A landscape with many valleys, sampled at points; each row gives a point and its height.
A ball rolls from a point to the lowest of its 2 nearest points, and stops where none of them is lower. Distance is the straight distance between rows; heights are no part of it.
dezo: [  5  -2  -7  -3   0 -12  18  27   0  -2   1  18 -20  -1   2  18  20  -9
 -21   9]  (h 6.80)
kapo: [  0   9   8   3 -17   3 -10   3  -4  12   3   5  -7 -14   3  -7 -22  -9
  -1  -6]  (h 6.67)
sume: [-18 -16   0   6   7 -16  10  14  11   5 -10   2   1  -2  -9  23  23   9
 -20  22]  (h 2.71)
datul: [  8  17 -28  -2  11  11  12   8   0   3   1  25 -36  23   4  10   7 -25
 -22  16]  (h 8.33)
borov: [  6   1  11  -6  -8 -11  17  -9   1   1  -2 -10  17  -8  -8 -13 -31  13
  -6 -17]  (h 7.91)
lifil: [  6  -9  -2  -5  10  -4  26   9   3 -22   5  -6   7  16  -9  19  -2  28
 -14  26]  (h 6.92)
fos: [ 14   7 -12  -7  11  14 -22   7   0   6   8   9   1  14  13   9  18 -17
  23  -1]  (h 2.81)
bug: [ 23  -2  10 -25   9  -5   3   2   8 -29   7  15 -23  -4   9   0 -26  16
 -16  -1]  (h 5.88)
Ditag: [ -6   9   2   3  -4  23 -39 -16   1  12  15  21 -27 -15  11  -1 -11 -21
  22  -8]  (h 7.49)
midof: [  9   8 -20  -7 -12 -20   7 -17 -26 -10 -13  -6  -7  -4   6 -19 -46  15
 -10  11]  (h 4.96)
Sufed: [ -3  -4  29  -8  10  20 -21   2   3 -11  20 -12  21  -6  -3  -4 -36  13
  11  -8]  (h 2.72)
zuvek: [ 19   3  -7 -26  -1 -39 -19  -9 -10 -20 -11  20 -34 -16  25 -20 -18   5
  -3  -3]  (h 3.82)
rer: [-16  -8  -2   5  -5 -14   1 -22  -3  11 -25 -24  29   6  -5   7   8  22
  -3  12]  (h 3.81)
kar: [-11   3  19  -9  -7  -9 -18  -6  -1   4   1  -8  13 -17  -6 -22 -41   9
   2 -21]  (h 7.48)
sofuf: [-11 -13  13  17  -4  30 -22   1   1  -6  17  -6  15 -10  -8  15   6   4
  24   3]  (h 4.16)
kizod: [ -2   3 -34   1  22  14  -4   6   0   3   3  -2  -7  31   6  16   3  -3
   0  31]  (h 7.55)
geb: [ 14 -11   2 -14   1 -27  21   1 -18 -31 -14 -20  26  10   2  11  32  21
  -8  13]  (h 4.01)
Keda: [  2 -12 -10  -1   3 -27  33 -17 -22 -24 -26 -30  21  21  -4  -3  39  19
  -3  14]  (h 3.39)
Lelil: [  3   3   6   9  -8   2  19  27   4   6   5  15 -15  -9  -7   3   0 -15
 -20  -6]  (h 6.46)
Kulab: [ -3  15 -48  -1   0   5  -7   6 -11  17  -7   4 -16  25  12   4   4 -17
  -2  21]  (h 7.35)
Loro: [ 15  10   2 -29  14  -4 -47  -9  -4  -5   9  12   3   2  26  -5   0  -4
  26 -14]  (h 2.86)
Gif: [ 15  14  -2 -17   7  20 -31  -6  -2  -1  11  14  -9  11  13 -19 -34 -14
  12 -14]  (h 7.92)
rotal: [  9  -5  32 -17  15   6 -14   8  14 -16  18   5   5  -6   2  10 -17  12
   1  -6]  (h 1.53)
nal: [  5  -8 -25  -6   4 -18  -2  30 -18  -2 -20  -8   7  18   8   9  50 -13
   0   6]  (h 8.64)
romin: [  6   0 -13   3   5  -3  41   8  -6 -20  -1 -15   8  13 -18   2  -1  11
 -15   9]  (h 7.28)
Pugov: [ -8  -4 -27   5  -4 -12  15  30  -9   5 -17  -5   0  14  -7   6  28 -21
  -3   7]  (h 8.47)
zonaz: [  7  15 -28  -9  -7  -1 -22 -19  -4   9 -11  16 -25   1  18  -9 -27  -2
  -3   9]  (h 4.78)
Leg: [ 32   6 -17 -15   8 -10  16  -7 -16 -34  13  14 -25   7  18  -6  -8   7
  -1  18]  (h 1.75)
fakis: [  6   1 -13   9  -4  11 -10  29 -10   9   4   0   2   7   1  10  28 -20
  17  -3]  (h 3.34)
rup: [ 10  -7  18  -6  -5  -2 -26  16  -7   9   7   9   8 -19  17  12  36  -9
  22  -7]  (h 7.31)
meruz: [-31  -9 -18  23   5  17  14  26   3  12   2   0  -6   8 -15  12  11 -25
 -10   6]  (h 8.05)
geve: [ 18  -8   7 -14  -7 -20   7  20 -15 -17 -18 -14  31   9   8   8  45   7
  -5  -6]  (h 4.52)
dit: [  4   2  -7   5 -13  -8  -8  16 -17  17 -12  -9  20  -4   4   7  20  -8
   9  -1]  (h 3.88)
Bezen: [ -6   3   2  21 -21  33 -14   2 -17   8  15  -9  15 -12 -14  -6  -9 -16
  24 -18]  (h 5.08)
buri: [  1   1  29 -16  24  11 -35  -4  21 -15  22  12 -11  -4  12  -3 -26   9
  10  -6]  (h 2.47)
bedup: [ 21   8 -28 -21   8  -9 -11 -13 -20 -25  -2  -7 -12   9  14 -20 -46  12
   2   9]  (h 4.02)
Rodin: [ -5   1  16  15 -22  -1 -13  13  -2  13   8   5  -1 -27  -1   5   5 -13
   4 -11]  (h 6.36)
tiv: [ -9   7 -18   6   7   8  -6  10   9  13   4  25 -27   7   7  13  10 -16
  -9  15]  (h 8.18)
rig: [-17  -8  10  30  -7  16  13   7   2  13   4 -20  28   1 -20  -5  16  -4
  16 -14]  (h 5.38)
Beb: [-15 -12  -3  10   7  -2  21 -18   8   4 -21 -33  38  22 -13  -8  23  17
   5   4]  (h 4.40)
pogu: [ 34  15 -16 -21   7  -1   4 -18 -15 -25   4  20 -39  10  19 -20 -26  -7
 -10   0]  (h 3.07)
sov: [  3  -6   8  -2  -6  -9  31 -25  12  31 -17 -23  19  -5  -1 -32   8  17
  11 -15]  (h 4.21)
Relun: [ -8 -10  -9  10  -5 -29  42 -32  -8   6 -28 -19   7   1  -7 -10  29  23
  -9  10]  (h 2.29)
Latos: [ -2 -10   4  -3  -7 -30  19   5 -16  -5 -35 -22  28  17   0  -2  56   5
  -8 -10]  (h 5.03)
regun: [ 15  14 -14 -30  18  -7 -39 -14  -5 -10  -2   9 -19   8  17 -30 -38   0
   6 -16]  (h 8.23)
vov: [ -3  -6  22   6   8  30   5  19  18  -8  22  13  -9  -6 -10  17   4  -4
  -9   5]  (h 3.21)
gub: [ 13   7 -12 -20  14  10 -29  -8   3   2   8   1   5  15  26   7  -4   3
  21  10]  (h 2.24)
mugad: [ 21  18  -4 -17  13 -25 -21 -32  12 -14  -2  34 -35  10  28   4 -10 -15
  -1 -15]  (h 3.95)
fifis: [ -2  -1  33  -2   1  10   7   4  18  -7  19   5  -4 -14  -8   4 -21   7
 -11  -4]  (h 2.58)
Dib: [-12  -9 -29   5  11  12  22  39  -6  -2   0  -7  -1  25 -11   4  21 -33
  -5   0]  (h 8.26)
lago: [-11 -12 -10   2   8  -7  -3   5  -1  -3 -19 -25  24  19  -3  12  23  18
  -4  25]  (h 3.24)
tasav: [-18 -14  15  16   8  -8  38  10  18  10 -12 -19  22   3 -21  -6  41  -3
   2 -17]  (h 5.84)
pur: [ -7   0  32  21 -17   6  30  -4  16  22  14 -10  12 -23 -25 -18   8 -11
   4 -28]  (h 6.37)
Gevul: [ -4  12 -30   9  -6  18  -2   3  -2  13  -3   7 -13  16   1   0 -23  -8
 -13  18]  (h 7.08)
gema: [ -4  -7  29   5  -2  24  -7   3  -1  -6  20 -14  33 -11 -10   2  -9   7
  19 -14]  (h 3.60)
bufa: [-11  -5  23  -5  15  -2 -38 -16  25  -1   7  16 -22 -16  20  11 -17  12
   4   6]  (h 3.17)
mag: [  8   2 -12 -15  16 -10   2  24   4  -2   0  19 -11  12   9  18  42 -10
  -3  14]  (h 7.02)
Ralu: [ 27   8  -9 -14  -8   2  15  18 -14  -8   5   5  -6   5   2 -12 -15  -6
  -9  -7]  (h 5.31)
Vovi: [-4 -4 -8  2 17 23 -7 11  9  1 11 -4  8 21  5 21 10  7  6 19]  (h 7.71)
kolo: [-11 -12 -28   5  13 -16  26  -2 -10 -19 -20 -25  15  22  -7  11  24  13
 -13  29]  (h 2.55)
Ginop: [-20   6 -13  22  -9  11 -18   3   1  22   4  12 -13  -6   1  13   1 -11
   0  17]  (h 8.04)
nipek: [ 21   6   7 -11  22  33  12  20  13 -14  25  11  -8  15  -2   9   4  -9
  -8   3]  (h 3.85)
kupi: [ 11 -11  19 -25   4 -28  -4  -2  10 -27  -3  13 -15 -13  12   9 -10  26
 -11   5]  (h 5.43)
nedu: [ 16  25   8  -8  20   1 -11 -26  25 -11   1  37 -31  16  13  12  -7 -24
  -6 -18]  (h 4.43)
zavom: [ 13   6 -11 -27   6   0 -17  -5  -5  -9   0  -3   3   7  18  -5 -29  11
   3   4]  (h 3.06)
zokaz: [-21 -16  27  17  -1 -12  17   0  17   5  -5  -8  24 -11 -14  15  38  11
  -3  -7]  (h 6.16)
Pof: [-10 -11  15  10  -6 -19  22  12  -4   9 -22 -19  30   9 -12  -6  55  -3
   6 -17]  (h 5.46)
pubip: [ 12  21  -3   1   9  25  -8 -13  14   5   5  35 -35  11   9   4  -2 -31
  -8  -2]  (h 4.85)
kupo: [-22  -9 -17  15  -8 -27  35 -11   1  23 -26  -5   1  -2 -19  -6  18   7
 -11   3]  (h 0.75)
Nol: [  7  17 -11   0   2  35 -32  -6  -6  13  13  16 -13   7   7 -12 -15 -25
  16  -6]  (h 7.68)
Davu: [ -3  -4  -7  -2 -12 -19  -7   1  -6   7 -18   0   5  -9  10   5   3  10
  -4  10]  (h 4.42)
tib: [ 19   3  -2 -13  -1  -3  16   5  -3 -27   6  -1  -2   7   0  -4 -34  17
 -14   4]  (h 6.03)
maneg: [-22   3   7  20 -19  28 -32 -12   2  12  15  13 -20 -29  -6  -3 -21 -16
   9   0]  (h 7.29)
Vig: [-25  -4  21  21 -19  20 -23 -21   6   8  17  -1  -1 -23 -14   1 -31   4
  13  -4]  (h 7.07)
Sigez: [ 23   2  -6 -22  16 -31  -4 -15 -14 -36   3  13 -31  -5  24  -7 -22  17
   1  10]  (h 2.95)
Gosiv: [-22  -9  30   9 -20   1 -35 -13  -4   8  15   1   8 -37  -9   1 -12   3
  20 -13]  (h 6.83)
zeso: [ 13   6   3  -6  -2  -7  46 -12  -2 -12   3 -16  11   7 -16 -13 -19  17
 -14  -7]  (h 7.77)
fus: [ -5   7 -18  -2 -20 -16 -15 -17  -8   4 -16   5 -20 -10   7 -14 -47  10
  -9   7]  (h 5.30)
bim: [-14  -1  12  28 -14  10   8  22   1  12  11   6  -3 -17 -20  10  15 -15
  -4  -3]  (h 6.08)
mus: [ 10  -4   3   5   0   0  49  -7  16  19  -4 -27  18   9 -13 -36  15   5
   9 -22]  (h 5.10)
Gudel: [-18  -9  12  12  14   4   3  20  19   1  12  13  -9  -7  -6  27  19   0
 -13  15]  (h 2.67)
Zemol: [  1  12  -2 -18  20 -14 -52 -21   7  -6  -3  16 -25  -9  22 -21 -21  -6
  12 -17]  (h 8.46)
Vab: [ -5  -9   5   5   1 -16  41 -32  16  21 -17 -20  10  -4 -11 -17  15  28
  -8   2]  (h 3.35)
lal: [  8  -5   5  -8   7  -6 -22  17   0   2   0  13   4   0  17  26  51  -2
   9   7]  (h 7.17)
Gitu: [-13   8 -12  22  -7  21  25   3   0  20  -2 -11  15   8 -23 -10 -11 -17
  -5  -9]  (h 6.20)
Fam: [ -7 -11  35   7   2   3  -2  12   9  -3  10  -4  16 -17 -10  19  20  10
   2  -2]  (h 6.40)
dasu: [  2  -2  22   6   1   2  44  -8  22  16   1 -13  20  -9 -23 -18   1   4
   1 -19]  (h 5.85)
lanum: [-20  -7  11  10 -13 -10  -8 -32   1  23 -17 -22  30 -14   0  -5  -9  21
   4   0]  (h 4.31)
riro: [-12   3 -14  15 -10   2  13  -7  -1  17  -6  -5   4   5 -13  -2 -22   5
 -11   8]  (h 6.69)
totil: [ 30   3   9 -12   3  16  26  31   1 -17  13  10  -5   6  -4   2  -6  -8
 -17  -9]  (h 4.56)
mudi: [-24  -5 -15  18   4  14  -6  11   0  13  -1 -12  10   6  -6  10   9  -5
   3  14]  (h 7.88)
mekod: [-13  -2  14  13 -17  -1   7 -11   3  26  -6 -16  21 -11 -11 -10  -3   1
   7 -14]  (h 4.83)
dop: [ -4   5  22  -3 -15  11 -23   1  -9   0  12  -3   0 -24  -7 -22 -37 -12
   9 -27]  (h 7.09)
fut: [-21  -2   1  32 -21  13   9   7  -6  20   4  -9   5 -13 -22  -3  17 -23
  11 -18]  (h 5.77)
simur: [-27 -10 -21  19  -1 -24  18   0   4  16 -20  -3  -6   0 -12  14  10   5
 -21  20]  (h 1.98)
razus: [ -6  -5   0  11 -19  30 -34   4 -16  -1  22  -6  12 -18  -7   6  19  -8
  38 -12]  (h 4.57)
mas: [ 14  15 -16 -13  -5   9  -9  -9  -8  -5  -4  14 -35   0  14 -24 -45 -10
 -12  -2]  (h 4.12)
vel: [ 22  11  -1 -29  21 -19 -28 -18  12 -13   0  20  -9  11  28   6   1   1
  11  -8]  (h 3.41)
Zusu: [-17 -13  43  13 -13   1 -14 -10   3   2  15  -4  17 -34 -13   9  14   4
  12 -17]  (h 6.62)
lokeb: [  4  -9  14 -15 -15 -32   1  -8  -7 -12 -12  -2   6 -16   8   1 -10  22
 -11   4]  (h 4.94)
Zol: [ -8  11  -2  27 -14  40   1   4 -13  16  10  -1   4   0 -18  -9 -23 -22
  -2  -5]  (h 5.66)
veka: [  8  -3 -10  -2   5  -9  18  -7   3 -22  -1  -1 -14   8   2   7 -26  26
 -19  27]  (h 6.53)

Where does a ball stop that starts at each point below?
Gevul: rotal
romin: gub
Ditag: kolo
tasav: kolo

Call two points neighbours if one is among the 2 nearest of the other. Go from one point of each pair to the other, from neighbour to neighbour, staying as low as possible. Name the highest point that can't be avoided.
Leg, kupo: tib
Gudel, rotal: vov
kolo, Gudel: pur
kupo, Gudel: sume
